Points on a hilly landscape, in no order, each with its height.
From any point a ball rolls to the lowest of the 2 points nearest to it. It stops when none of these is lower. Distance is the straight distance between rows; heights are no part of it.
<924> h=196: [ -1  -4  -4   1  29   1  -9   1 -14 -10  -1   4 -18  14  27  -4  18   4
  -6   3  -4  15  18   9   7   0]
<857> h=61: [ 18 -22   5 -21 -25 -16  -2  -7   6   1  -3   8  -2   0  -4  -5   4   7
   4 -16  -1  24  -5  -2   4   0]
<1410> h=238: [ 12   3   8   9  -1 -12  -4   0 -16  21   7   4   1  -8  -8   8   3  -7
  14  24  18   4 -19 -15  -7  -6]
<1763> h=216: [  2  -2  -4   3  15  -4 -13  12 -18   5   6   5   2 -20   2 -12  13 -12
  23  31  26   6  -8 -10 -23   1]
<1074> h=58: [ -7   3 -12   0  25 -34 -12  20 -12 -12   2  15   5  -6   5 -25  33  -1
   0   8  10  10   9  10 -25  -9]
<1416> h=205: [ 11   0  -4  -9  -2  10 -26  10  26  -7 -15 -38 -17  -9  19  -3   8 -13
  13  -5   6  -2   3   5  -2   2]
<1809> h=282: [ 21  -7   8  -6  -1  -5   7   1  -7  12   8  30  -8 -16 -14   4 -27   6
  -1 -10  19  28 -30 -24   7  -2]
<367> h=434: [-19 -11  -1  17  12 -20   0 -18  -1   1   8 -13   6   9  16  -6   6   6
 -12   1 -10 -25  15   2   6 -15]
<398> h=431: [ -2   7   1 -13  16  14   4  15  -1  10  11 -28  17   7  -2  -1  15 -30
   2  26   0 -14   2   1   9  -2]
<628> h=184: [ -9  -5   1 -17   6 -18  -8  25  23  21   2 -25   8  18  -3   5  14  -5
  -4  -8 -19   0 -10  14   1  17]
<546> h=154: [-12  15  -1 -15   5 -22  -9   8   6  -8  -7  -6  11  13  14  25  11  14
  20  -1 -14  -3   1  11  -5  10]
<1311> h=219: [  0  -6   0 -13   6  -1  -9  -7  -4   3   4   9  -8   4  28 -10   8  -4
  -8  -7 -19   2   3  12  -4   6]
<321> h=601: [ 32 -23  -3  -5 -23  -3  -4 -16   3  11  16 -16   2 -11 -28 -10   4  -6
  26  -3   7   9   1 -12  -3 -14]
<1815> h=304: [ -1 -13  18  -9  -1   0  17  10   4  -2  -1  29  -9 -13 -28  25 -26  -6
  -7 -20  -1  28 -22 -32  -1  -8]
<872> h=262: [ -1 -23   8   2 -18   7  -7   2   5 -10 -26 -19 -18   6 -16 -10  -5  -6
 -17   2   1  -5  20   5   8   8]
<1009> h=134: [  6  10  -5  -7  -4 -27 -17   4   5  15 -26  -9  -4  12   7  13  -5  -1
  28  -3 -19 -12   3  20  -1   4]
<1687> h=594: [ 21 -17   8  -4 -20   1  -1 -17  -7  -7   9  14  -3 -15 -16  -5   3  12
  32  -1   6  16 -10 -28  -5 -17]
<61> h=451: [  4   2  11 -16  -5  -7   3   3   6  26  11  -8  24 -12 -13 -17  22 -30
 -11  15   9  16 -12   1 -15   6]
<457> h=369: [ 20  -5 -13  -2   4 -40  -8 -19  -8   7  -4  -7  16  -1   1  -5   3   3
 -11  -9  23  15  10  19  -6  11]
<1012> h=67: [ 19   9  -1  -6 -14  -5 -11  -3 -14   7  -2   5  -6  23 -10  17 -18   7
  -2  -2   2 -10 -34   7 -15  24]
<528> h=223: [-16 -15  -6   9  10   9   1 -21  19  -8  10   6   9 -25  -3  -1 -19  -5
   2 -14  30  32   7 -15 -16  10]
<493> h=178: [  9   8  17   9 -18  -7   8 -31  -4  -1  -3   0  14   7 -38  18  -5  13
  14  -3   4   9 -11  -8  -5  12]
<515> h=501: [ 12 -12  14  21   4   3  31   8 -15 -28  -3  26 -18 -20 -16  30 -13   8
 -12 -29   5  -4 -17  -2  -7  -7]
<1260> h=637: [ 12   5  -1  27   0  20   6   8 -20 -14  18   8 -19  -8 -30  20 -14   8
  -1  -5   4  -7   1  -3  -3   1]
<1765> h=351: [-10  12   3  -3  20  29  13  30 -11  -9  -9  -4  13  15  31  -5  12  16
  -4  10 -11 -17   4  -4  11   2]
<511> h=440: [-11  -1   8 -19  11   5   5  22   3   4   9  -7  14 -12   9 -18  27 -30
  -7  20   4   4  -6   5  -7   6]
<1529> h=230: [  2  -8   8  -5 -24   0  11 -21 -10 -11 -17  13  -4  13 -11   0  -7 -11
 -17  -4 -15   3  24  18  11   7]
<1013> h=330: [  1   2   4   5  -7  24  17  18   3  -9 -11  12 -17   4   7  11 -22   1
 -18 -13 -26  -9  19  -8  27 -25]
<255> h=425: [-14 -13  15  25  -3 -14   5   2  -3  12  -1 -12   0  20   1   9   9  11
 -15   8 -17 -19   0   4   2   0]
<689> h=261: [  3  10   0 -19 -29   5 -10 -11  16  13 -14   7  -5  -3  -5   0  -9 -10
  18  -2 -17   9  -3   4  -6   8]
<1695> h=303: [-17  -9   4  -9  -7  -9  19  -7 -10   7  -2  11  26   7  10  11 -12  -7
  16  15  -9 -23   1  -3   6  -5]
<149> h=448: [  3 -15  -1  11  -3  -9  16 -12  -2 -10  21  11   8 -12  -3   0   9  15
  15  -2  26  14 -17   2  -1   7]
<572> h=397: [ -3 -10  11  10 -10 -18 -15 -16  -1  -7 -17  -5  -7  -1  11   5   2  12
  -1  -3  12   3 -11   8 -18  24]
<561> h=433: [  0 -11  -4  13  15   2  12 -26  -3  -1  23  26  -6  -4   1 -15  16   7
  10  -2  13  37  -4  -2  -5   3]
<738> h=92: [-11  -3  -3   5  18 -16  -5  -1  -9  -5 -12  22   0   0   6 -21  29 -12
   0  24  21  26   6  -1 -23   0]
<1113> h=234: [ 22  12  21  -1 -19  -5  11  -8  -9   5  -4  13  10  14   4  23  12  16
  23   4 -14   3 -26  -5   1  -4]
<1860> h=263: [-23   7 -14   6  23   2 -10  17  14   1   5  -7   0 -18 -10  -5   5   8
  13  18  20  12  15 -14   5  -3]
<667> h=121: [-25   5   3  18  14  31  26   8  -1 -25  17  21   2  10  22   4   8  17
 -18  -7  -6   3   0   3  -5   4]
<1701> h=225: [ 11   7   7  -4 -23  12   5   5  11   5  -2   3 -12  10  14  21  -5 -13
   5  -4 -17  -5 -17   1   4 -13]
<671> h=211: [ 18  -6  -3 -10  10 -40 -17  16   1  23  -3 -25   6  15  -3  -7  10 -14
   0 -16 -16  -9 -10  23  -9   3]
<1436> h=169: [-14  14 -17  21  17   1 -10 -12  -6  -7  18  17 -12  -5 -14  -3   0   7
  -3   8   9  14  24 -12  -8 -16]
<1428> h=104: [ -3   3 -16 -37  -4   8 -21  -4  27   1 -15 -17   6  -1   9 -13 -12 -21
  11  -9  -6   1  14   2 -11   4]
<697> h=666: [ 27 -11  -6 -18 -13 -17 -20   0  12  36  -6 -20  10  12  -7   0 -14 -19
   6  -2  11   1 -34 -15 -23 -12]
<1738> h=400: [-18 -21   3  -3  22  21   2 -26   9   8   3 -23   3  10  14  -5 -14 -16
   7   2   0  -5   9  -3   9  22]
<1414> h=252: [  8 -11   1 -10 -16  -9 -16 -18  -9   5 -25  -1  -9  12  -6  -6  -8 -11
  -4   1  -7   8  21   3  -5   4]
<170> h=243: [  6 -17 -17 -26  13 -15 -22  11  -9 -12  10 -13   3   6  13 -11   7   9
  13 -12  -9 -13   8   7 -12   0]
<1498> h=145: [ -9   0   6   4 -12   6  10 -12 -14 -11   3  15   8  18 -31  23  -7  17
   6  -4 -14   5   7  -1  -7  15]
<1243> h=208: [-19  -5  -1  10  -4  -3  -8   7   4  -2  -8  13  -9  -8 -20  -9  -2  11
 -11   8  22  22   1  -2 -15  23]
<1705> h=402: [ -9   3  -2  25  26   9  15  21  -4   7  12   8 -14   8   7  -2  18  -1
 -26  15   6  17   9  12  25   0]
<707> h=317: [ -6   5  11  30   7  30  18  12  -2 -14  -3   6 -17   1  26  14 -15  19
 -10 -13 -21 -18   7 -10  12 -19]
<1472> h=99: [ 33 -14   0 -12 -19  -5 -18 -15   7  17 -11  -1  -3  -8   1  -5 -14  -3
  23  -9   9  22 -15 -14 -10   1]
<680> h=135: [ -5  -7  -8   0   0  -1  -1  30   1 -18  -5 -15   0 -19   3 -29  23   9
  -5  11   9 -23  17   5  12 -15]
<1011> h=193: [-26  27  -7   3  12 -12 -24 -10  -5  -4   3   7   1   3   5  -1   6  10
 -11   9 -10  -9  13  -4 -20  -4]
<654> h=200: [ -4   2  -9  -3  14  -2 -17  -5 -11  13   9  -6  -2   6   0   1 -17  -5
  -8  10   8  -8   1  -2  -7  10]
<1863> h=179: [ 11   7  22  -2   5 -24  -4  -4 -14   7  -7  18   8   8   0  -3  22  22
   6  13  11  17 -41 -11 -16   6]
<1423> h=358: [ -3  -4  -5 -10  17  16  14  27 -17  -7 -25  -7  17  22  29 -13   0  22
 -11  -2 -11 -26   3 -21  33 -15]
<63> h=156: [-14  -1   0 -20   4  20   3  20   4 -16 -19 -20  14  -6   7 -32  13  -1
  -8   9   1 -33   3  -4  14   3]
<1628> h=93: [-24 -14   3  -2  15  32  17   5  -3 -12  12   3  10  21  20   5  -4  21
  -6 -10 -20  -8   1  -4   3  17]
<1786> h=615: [ 10  17  -9 -10   1 -19 -18  -2   9  18   4 -10  12 -12  -3  -5  12 -19
  -6   4   4  18  20   2  -9 -13]
<1068> h=381: [-22  -7   1 -17   9   2   1 -12   9 -18 -17 -30  18  16  12  -7  -6  -5
  -9   2   2 -34   3  -5  10   7]
<897> h=160: [  5 -18  11  11   6  -2 -13 -10   4   5   0 -18 -17   1  21  10  15 -12
  19  10  -4  11   8 -13   5 -22]
<1419> h=658: [  9   8 -21  -1 -10  10  -6  -6   7   3  14 -16  -4   1 -21  11 -32 -18
  10  -2   4 -27   1  -7  -2 -23]
<1248> h=623: [  6  22 -20  -3  -8   8 -11  -6   2  -6  17  11   5 -30 -19   2 -19   0
   4  -2  29  17   5  -8 -17   3]
<1322> h=288: [ 12  27  -7   9   8  38  13  10 -12  -4 -30 -21   6  22   3  -7   2  13
 -20 -11  -7 -31  -1 -15  43  -5]
<1055> h=233: [-13 -16  16   9 -18   9   2  -1  11 -10  -8  -1 -13  -9 -21  -4  -3  -2
 -20  -5   6  11   2   0  -6  14]
<1209> h=271: [-35  20  -2  -3   2  -4 -19  11  17   4  -9   6   2 -16  -2   2 -13   7
   9  15   3  -1   8 -21  -5  -3]
<1822> h=107: [ 12 -13  13  -4 -26   0  15  -6  -6  -7   7  17   3  12 -25   9   7  14
  -4 -16 -16  18  -2  -5   4  -3]
<1684> h=344: [ -3  -6   1   1 -10  11   0  20  15  -4   4   2 -26   1   4   3   4  12
 -16 -15 -22  10  13  -2  20 -14]
<860> h=655: [  5  12 -11  15   2  19  -8  -4   7  -8   0 -21 -20  -3 -17   2 -30  -9
 -14 -12   3 -32   6   2   7  -8]
<369> h=356: [ 26  -9  -6   0  -7 -38   7  -8 -12  16   7  -4  10   8 -17  -3   0  13
  -6  -9  11   1  -4  23  13  12]
<489> h=187: [ -7   6 -10   1   3 -24 -24  13  -8  17 -16  12   1 -16 -10 -15 -11  12
  -1  11  23   8   3   4 -19  25]
<1242> h=258: [ 21   6  17 -13 -13 -27   9 -16   4  13  -9  -4  26   7   3  10  19   4
  39   0 -13  -3 -22   7   2  -1]
<464> h=390: [-19   3  -2  -7  10  13   0 -19  15  -4  -2 -26  11  21   5  15 -19  -9
   3  -4  -3 -23  -6  10   3  23]
<1296> h=269: [  1  18 -18 -23   7  17   2  18  14   6 -23 -24  13  15   6  -6  -8 -13
  29   6 -14 -41  -3   6  22 -16]
<208> h=163: [  1  26  -6  11   9   5  -5  28  -6   1  -5  -2 -13  -2   7  12   0   6
  -7  19   0 -13  13   2  26 -14]
<48> h=168: [ 10  -4 -16 -16 -13 -18 -21  13  -5  11 -11   9  -5 -17  -5 -20 -17   8
  12  -2   5 -12  -1  12 -15  20]
<201> h=264: [ -3   8 -13 -16   4   8  -4  23   0  11   4  -6   7   4   8  -8  -3  -4
  17  11 -22 -33   3  -3   6 -13]
<344> h=186: [-14  16  -6  11  15   2 -17 -16  -5  -9  -3  -8  -7   2  -6   2  -8  -3
 -16  10   7  -2  25  -5  -1  -4]
<953> h=182: [-10  -7  11   7 -12   2   5 -30  -1  -2 -11  -9   7  -3  -6  -8   1 -25
  -6  15   1 -11  16   6  -3   2]
<1073> h=158: [-15  -1  15   9  -6  -2   3 -30  -8 -12 -18  14  -4   4  16   5   2 -11
  -8   9   0   7   9   2  -7   3]
<1386> h=355: [  4 -11 -11 -16   3  19  -1  24  -9 -15   7  -7 -10  22  -4   5 -22   7
 -28 -13  -1 -21  -8   3   5   8]
<725> h=585: [ 27 -23   7   1 -24 -13  -4  -5   4  10  -6   9  -1 -28 -20 -27   2  16
  12  -3  21  27  -8 -22  -5 -11]
<1488> h=257: [  1   0  -8  -5  -8   8  10  13  -5   9   3  -6   7   4   4 -12 -11 -15
 -12  13 -12 -37   9   0  17 -26]
<416> h=150: [ -6   2 -12  -3 -11 -12 -16   0  11  -5  -5  -4  -3 -20   3 -14  -3   7
  -1  -4   6  -6  15   8  -6   4]
<325> h=528: [-13  21  12  14  -4   2   1 -32  16   8   3   5  16 -11 -29   3  -7   1
 -21 -12  14  28 -10  -8 -23  20]
<360> h=195: [-17 -17 -13   0  16   4  -2 -17  20  -8  17  -3   6 -26  25 -21   5  -7
   2  -4  27  20   9  -1  -9   4]
<1785> h=259: [ -5 -19 -11 -14  21  -9  -6   6  -2  -5   6  -6   4  -9  18 -10   8   4
  23  -2   5   5   7  12   1  19]
<691> h=301: [  3  24   1  18   4  29   7  18  -3 -21 -22 -15  -5  10  24   4  -2  22
 -14  -8  -9 -32   4 -10  25 -18]
<1084> h=85: [ -3   7 -10 -33  18  -8 -34  15  18  13 -14 -17  16 -12   7 -30  -3 -24
  10 -14 -13   7  18   3 -22   5]
<950> h=343: [ -6  18   5   4   6  14  17  19 -22  -4  -8  11  16   8  42   0  14   4
   3  20 -21 -22  15   6  -6 -12]
<721> h=185: [  1  20   4   6   8  23  19  31   2 -10   3 -13   1  13  13  25  11   0
 -10  10  -2  -2   6  -4  30 -15]
<952> h=237: [  5   8 -13  -8   1   5   0  -3  -5   3   7   3  -2   9  26 -11  -6   0
  -6 -12 -21 -31   0  33  -2  12]
<929> h=148: [-23   6  -5   5  10   9  13  -9   7 -21  27   4   6  -2   7  -3  16   5
 -20  -4   5   1   6   7  -4  -1]
<53> h=470: [  1  -1   1  -8 -12 -18   7  16   4  32  20   7  14  -9 -24 -11  12   0
  -1  11  -9   9  -8  -5   8  -7]
<1432> h=370: [  6  -8   4   9   1   1  -3  20 -21  -4   9   9 -20  20  -9  17 -15  13
 -27  -5  -1  -3 -15  -1  -1   9]
<1534> h=329: [-27 -10  10  14  -1   7  13  10   3 -21  13  10   0  -4  10  11  -5  10
 -17  -8   4 -15 -21 -14 -12  -6]
<1245> h=482: [  7 -17  12  25  -2  11  33  11 -14 -32   8  20  -9  -6   9  23   1   1
 -12 -11  16   4 -10   1   4 -14]
<1693> h=662: [ 16  -2  -1  -5 -10 -15 -23   4   6  23  -1 -18  -3  -5   3  -2   1 -12
  18   5  -3  -9 -16  -5 -16  -9]
<270> h=207: [ -5  -4   6   9  -6  17  23 -12 -18 -11 -10   3   6   8   3   0  -2  -7
  -8  10  -7 -18  24  17  14   4]
<1451> h=549: [-10 -12  13  33  -4  -2  21  10   9 -23  12  -1  -9 -11 -26  17  12   5
 -20 -11  11   5  -3  -7  -1 -19]
<1162> h=126: [-20  -4   5  12  15  -2   5  -8  -4 -22 -18  16 -11  15  10   4  17  -9
 -11  20  21  30  12  -2  -7   0]
<174> h=465: [ -7 -29  12  20   0   5  35  -7  -1 -28  13  21  -1  -1   3   7  16   3
   1  -3  14  24  -6  -1   2  -5]
<1142> h=462: [ -3  12  -3 -23 -26  -5   9  -2  10  13  13   8  23 -13 -27 -14   4 -17
 -15   6  -3   6   2   5  -3   2]
<1810> h=229: [  4 -10  -6 -15  19   1 -23  22  13 -13 -17 -24 -20  -8  27 -21  13   5
   2 -13   0   8  10  14  10  15]
<1572> h=503: [ -1  18  24   9  -3   1  21 -26  -6  13   1  33   7  -1 -21  -2  -7   6
 -14   0   2  19 -24   0   1  19]
<341> h=170: [-20  28  -6  -8   8   3   3   9   2 -16   2   1  16  16  24  25   1  17
   4   1 -16 -19   4   5   2   1]
<1363> h=373: [-15   1  -7 -21   2  24   7  -7  18 -11 -32 -20   9  27   2 -12 -17  -6
  -8 -13 -12 -31   0   0  28   2]
<1394> h=630: [ 10   9 -11  18   1   7  -4  -1 -14 -12  22  25 -21 -24 -22   7 -15  14
   8  -4  21  13  -6 -14 -10  -6]
<1191> h=246: [-18  -4 -10   5  15  10   0   2   5 -19   1   5  -4 -17  -8   6 -19   0
   5   5  33  16  11 -15   4   5]
<1351> h=117: [  4   8 -13  -8   3   3 -19   2  -6  11 -18 -12 -10  32  -4  10 -13   4
  15   4 -24 -25   7  15   2  12]
<1740> h=281: [-27  17   8   1 -13 -15  -2  -4  17   3  -7  14  11 -12 -12  26 -13   7
  18  10   8  13  -7 -23  -7  -2]
<1281> h=122: [-14 -23   2   4  13  10   9  13  -7   3  12  -7   2  25   6  -6  16  22
 -10  -1 -22  -3   9  12   3  23]
<448> h=98: [  6   7   0   4 -16  -5 -11   5  -9  12 -16   0 -12  20 -10  15 -17  -2
  -4  10 -10 -22  -8   4  -3   2]
<1376> h=149: [ -6  11  -8  23  -1 -10   5 -24  -6 -12  10  22  -7  -9 -12  11  -5  18
   9  -8  -2   9  22   2   6 -12]
<476> h=548: [  5   0  15  29  -5 -14  12 -19  11  11   3   1  -4 -13 -27  10  -1  -2
 -11 -11  14  31  -1  -7   7  -7]
<1770> h=161: [  0 -12   1   9  19  17   7 -13 -15 -26   1  10 -22   6  19   5   6 -14
  -9   6  18  26  16  -1   8  -7]
<388> h=277: [ 14  22 -15 -15  10  27  -7  19  -1  -3 -32 -30   1  23   0  -6   7   1
   8  -1  -8 -27   0  -9  37  -9]
<1806> h=106: [-16   8   1 -26  30  -5 -23  21  10  -8  -5 -10  11 -14  18 -31  15 -10
  21 -16 -28  -7  13   5 -11   2]
<301> h=320: [-23 -11  12   0  -2   1   9  14   5   3   7  28  -8  -6  -5  10 -15  -1
 -15  -5 -10  15  -8 -30   1 -18]
<811> h=249: [  7  12 -15   1  -9  21  12  12 -14   6  12  11   0   9  11  -5 -23   3
 -12  -3 -23 -38   3  14   4  -7]
<142> h=298: [ 26  -7  13   2  -3 -24   8 -31   0  10  10  -5  13   3 -12  -2  15  14
  14  -6   3  19 -13  -5   8  -9]
<1306> h=383: [  1  -1  -4  11  10 -25 -13 -13  -5  -6 -18   4  -4  -5  20  -1   3   2
  -8   3  27  20  10  15  -9  12]
<1182> h=181: [-23  30   0   2   0  10  -5   0   5 -16   2  14  -3   4   8  18 -10  11
 -15  -2 -15  -9   8  -9  -3 -13]
<584> h=94: [ 17  12 -31 -15   5   4 -22  11  11   0 -10 -21 -14  -4   3 -11 -16  -1
  17  -7   1 -17  17  18  13   2]
<1824> h=183: [ -4  -4   8   4  -7  13  -9   5  16 -17  -4 -24 -13  -3  17  14  11  -4
  13   4   3  -6  -3  -9   1 -11]
<1505> h=153: [ -5  -8   4   3   4   6   9  15   9  25  15 -19   7  24  -8   8  16   8
   4   0 -29  -1   1  15  11  18]
<30> h=422: [ -7  -2   5  -1  18  29 -12   2   3   4  16 -34  -3   8  -7  -4  12 -21
  -9  16   2  -5   1 -21  -4  -5]
<1464> h=517: [-17  10  15   9   0   7  16  -9  15   4  10  18  -3 -10 -21  13 -12  -3
 -23 -13   7  26 -17   1  -5  26]
<1568> h=535: [-10 -10  15  39   4 -12  31 -13   4  -4   3  25 -10 -18 -30   0   0   4
 -16 -13  11  15  -5  -7   1 -14]
<1257> h=110: [ 23   9 -27  -8  11 -13 -18   9   2  14  13 -10 -12  -6   3  -2  -1   2
  25  -9 -16  -5  18  18  12 -10]
<178> h=209: [ 12   8  25  -7  -8  -3   3 -18 -15   0   3  16  14  23 -14   5  10  26
   7   3  -8   5 -36 -11 -15  10]
<1845> h=279: [ 28  -6   5  -7 -17 -21   8 -32   3   7   2  -7  15   8   2  15  -4  -8
  20  -8   7   0 -22  -2   5 -12]
<291> h=650: [  9   9  -3  14 -15  27   2   3   4   0  -1 -19 -16   5  -9  -4  -3  -9
  -8   4 -10 -29   7  18  10   2]
<611> h=146: [  4  16  -3   9   2  -1 -16  17  -7  14 -16   7 -25  -9   4   2  -1   1
  17  21  -7   3  17   4  15   1]
<899> h=342: [-12  -9  -1  -3   0   4  14  32  -3 -18   7   6  -1   7  21   4  -8  16
 -28  -5  -1 -20  -8  -3  10  -6]
<1349> h=645: [ 17   6   3  26 -23  29   8   2 -18 -12   4   1 -15   4 -12   7   1   8
  -3   0 -15 -18  13  12  -4  -4]
<975> h=131: [ 15 -10   3   7  -3   9 -17 -22   4   7  -3  -5 -16 -12  16  -2   2 -13
  14   1   9  22   0  -7 -12   3]
<580> h=412: [ -8 -15   4  -5  32  21  -2  -8  -1   6  18 -23   2   7  17 -15  19 -21
  -4   8  -3   6   7   2   3   8]
<437> h=563: [  1 -14  18  16 -10  -4  14   4  12 -19   1   1 -11 -27 -36  16  -8   3
 -16 -27  19  11 -20 -15 -16  -4]
<846> h=152: [  3  -4   8 -17  -1 -29  -7   8 -12   6   0  10   9   9  18  10   9   6
   2   4   3   1 -35  -6 -15   5]
<1195> h=194: [ -2  -9  -3   1   8  19   4   3 -12   1  18  10  -4 -12   7 -10  11 -13
  12  22  11   8   1  -5  -2   1]
<1280> h=253: [  2 -13   1  -4  20  -6 -18  28   5  -5  -3 -11 -12 -20  15 -19  24   5
  32 -10 -10  11   7  19  -5  15]
<1632> h=318: [ 11  -8   5  17  -9 -23  13 -22 -14  12   8   9   7   6  -7  -2  20  20
   9  -2 -17   3  11  12  11  -6]
<961> h=489: [ 14  11  16   7 -23  -7  18  -6 -10  12  -6  26   2 -12 -16 -13   1  16
  -3   7   2   1 -20  18  10  22]
<849> h=244: [ 11   0  -6 -12 -32  14  10 -12  19  11 -15  -3  -6  10   3   3 -14 -23
  25  -5  -8 -14 -19  23   1  -4]
<1314> h=313: [-26   1  15  16   9   0  11 -20   2  -7  10  11   4  -3  -2  14  -8 -12
 -23  -2   8   1 -15 -17 -15  -3]
<1830> h=333: [  5  11   6   5 -10  15  24  10  -9 -11  -3   9   5   5  45  17  -1  -2
  -3   6  -8 -20  -3  13   7 -11]
<1297> h=611: [ 26  -1  -3 -15  -4 -18 -21 -29   4  29   6 -14  20  -3  -9 -15  12 -18
   6  -4  -7  19  10 -13 -23 -20]
<1090> h=413: [-10  -1   7  22  -6  -5  -3  -5  -2 -15  -3 -20  -8  11   5  13   4  12
 -18  -2   3 -22  -7  15  -6  14]
<1118> h=519: [  2 -10   5  25   7  -6  22   1  -7 -26  -9  34 -26 -30 -26  14 -14   4
  -6 -22  13  17   5  -9  -4 -17]
<1852> h=321: [  6   0   7   5  -9  -1  21 -12  -1  11  -5   6   6  -3  36   7  -4 -20
   8   7  -8 -22  -6  24  16   0]
<375> h=336: [ 20 -12   8   5 -17 -22  15  -4   0  21  -3  -4   3  17 -12  11  10   9
  11  -5 -14   8  -3  20  22   7]
<1047> h=127: [ 14 -14   3 -32 -11  -8  -4  11  -7   7  -1   3   9   9  22  -4   4 -16
   9   0  -7 -14 -31   7 -18   6]
<218> h=171: [-14   0 -12  -2   2  -5   8 -16  12 -21  20   9   8 -23  16 -16   6 -11
 -20  -5  22   8  11   1  -7 -17]
<873> h=294: [-13   5  14  11  -1  10  11 -28  17  -3  -1  -6   6 -15 -10  16 -20 -32
 -13  -9  12   8  -2  -9  -7   2]
<509> h=576: [ 10 -10   8   3 -25  -8   3   3   8  -9  -3  11  -4 -21 -31  -3   2  19
   1 -11  21  29 -13 -13  -6   4]
<499> h=231: [ 15 -15 -13 -25  13 -17 -23  18 -14   8  -6 -21   2  24  -6  -9   3 -10
  17  -3 -15 -11   6  13 -14   8]
<1781> h=334: [ -5  -2   8   8 -15  -3   4  16  10  11  10  18 -17 -13   6  -4  10   0
 -20   0 -11  12  -5 -12   9 -25]
<1378> h=217: [ -3  -9 -21 -11   4 -11  -4   4 -17   3  20  14   0  -2  -8 -13 -22   7
 -21  -3  11  -9   0  10  -3  15]
<1393> h=537: [-16  10   7  16  -1  -8   3 -22  33  10   5  -8  17 -11 -15  11   9  -5
 -14 -11  18  41   3  -5  -6   6]
<355> h=100: [ 19 -15  -6 -11  -4   3  -5   0 -14  11   7   1 -11  14  15   1 -17  -5
   9  -2   0 -19 -29  13  -8  16]
<1652> h=173: [ -4  20  -9  -9  11 -23 -28   6   6  -4  -3  -3  -3   6   2  15  13  17
   1  -7   0  20   2   9 -17  16]
<1397> h=113: [ 11   2 -17  -5   4  15  -5  21   4  -8  -7 -16 -12 -11  14 -25   4   9
   4  -5  -8 -30  15  13  24  -6]
<1437> h=310: [ -6 -10  -3 -18   1  10  19 -11   0   7   1  -2  24   9  26  -3  -6 -19
  30   8 -18 -24   4  14   7   2]
<1720> h=275: [  2   5   2  -6 -19   9 -10 -24  15   4  -5  -4   6  -8 -17   7 -17 -14
   1  -5   8  16   3 -10 -15   8]
<1169> h=365: [-12 -14   3 -10   5  29  11   8  -5 -16 -33 -15  11  31  12  -6 -12  17
  -6 -10 -18 -27   4 -26  29  -2]
<1409> h=619: [ 10  33 -19 -13  -3   0 -15  -6   3  17  17   1  12 -14 -24  -2  -8 -12
  -6   3  12  20  15   5 -10   6]
<1870> h=206: [  5  21   0  -7 -13  25  14  18   1  -9   7  -2   4  13  -3  27  -5 -15
  -9   9  -7 -10  -3   1  11  -9]
<1728> h=260: [ 29   4  -3   6   4 -19 -11   4 -17  25  14  12 -13  -7  -5   2 -18   2
  -8   5  23  13 -29 -13   1  -6]
<963> h=606: [ 48 -12  -1 -11 -15  -7 -19 -27   2  22  -1 -19  18  -4 -26 -27   3   1
   7 -10  12  16  -3  -7 -20  -5]
<1858> h=660: [ 15   3 -13 -10 -12  -9 -12  -5  -4  15  15  -1   1  -8  -6   3 -15 -14
  20   9   0 -14  -3 -19  -7 -28]
<409> h=417: [ -1  -1  -5  24  21   7  12  -5  -4  12  19  17 -17  -1  -3  -8  20  -5
   0  14   9  36  11  11   9   6]
<370> h=129: [  1  12 -10   6   2   0  -6  -4  -5   3  13   5  -5  -5   3  10   6  10
  20   5 -15  -3  18   5   6  -9]
<596> h=174: [-19  -9   1  -6  15  32   7   8  -6 -11   6  -5   5  -7  10 -24   6 -10
  -5  21   8 -14   2 -13   7   3]
<1678> h=386: [ -3   1  -5   9  15   0  -1  18  -9  -2  12   4 -15  15  -8  17   2  13
 -14   5   5  17   5   3  11   9]
<1837> h=292: [-22   1   8  -8 -10 -24   5  -7   9   6 -15   6  24 -13   6   9   5 -10
  22  18   4   2   2  -7  -1  -4]
<454> h=128: [-13   8 -13 -14  20 -20 -21   6   7 -12  -7  -6   5 -12   8 -24  16   8
   4 -13 -11   0  29  19  -7   7]
<785> h=477: [  1  20  11  -1  -9 -16   9  -1  -5  31   3  29  13 -17 -18 -20  13   6
   5  19  -6  11 -13   2   2   2]

Where does a ball stop that starts at each point below?
<1393>: <1628>
<30>: <1628>
<255>: <1012>
<691>: <1074>
<1437>: <1628>
<1781>: <584>
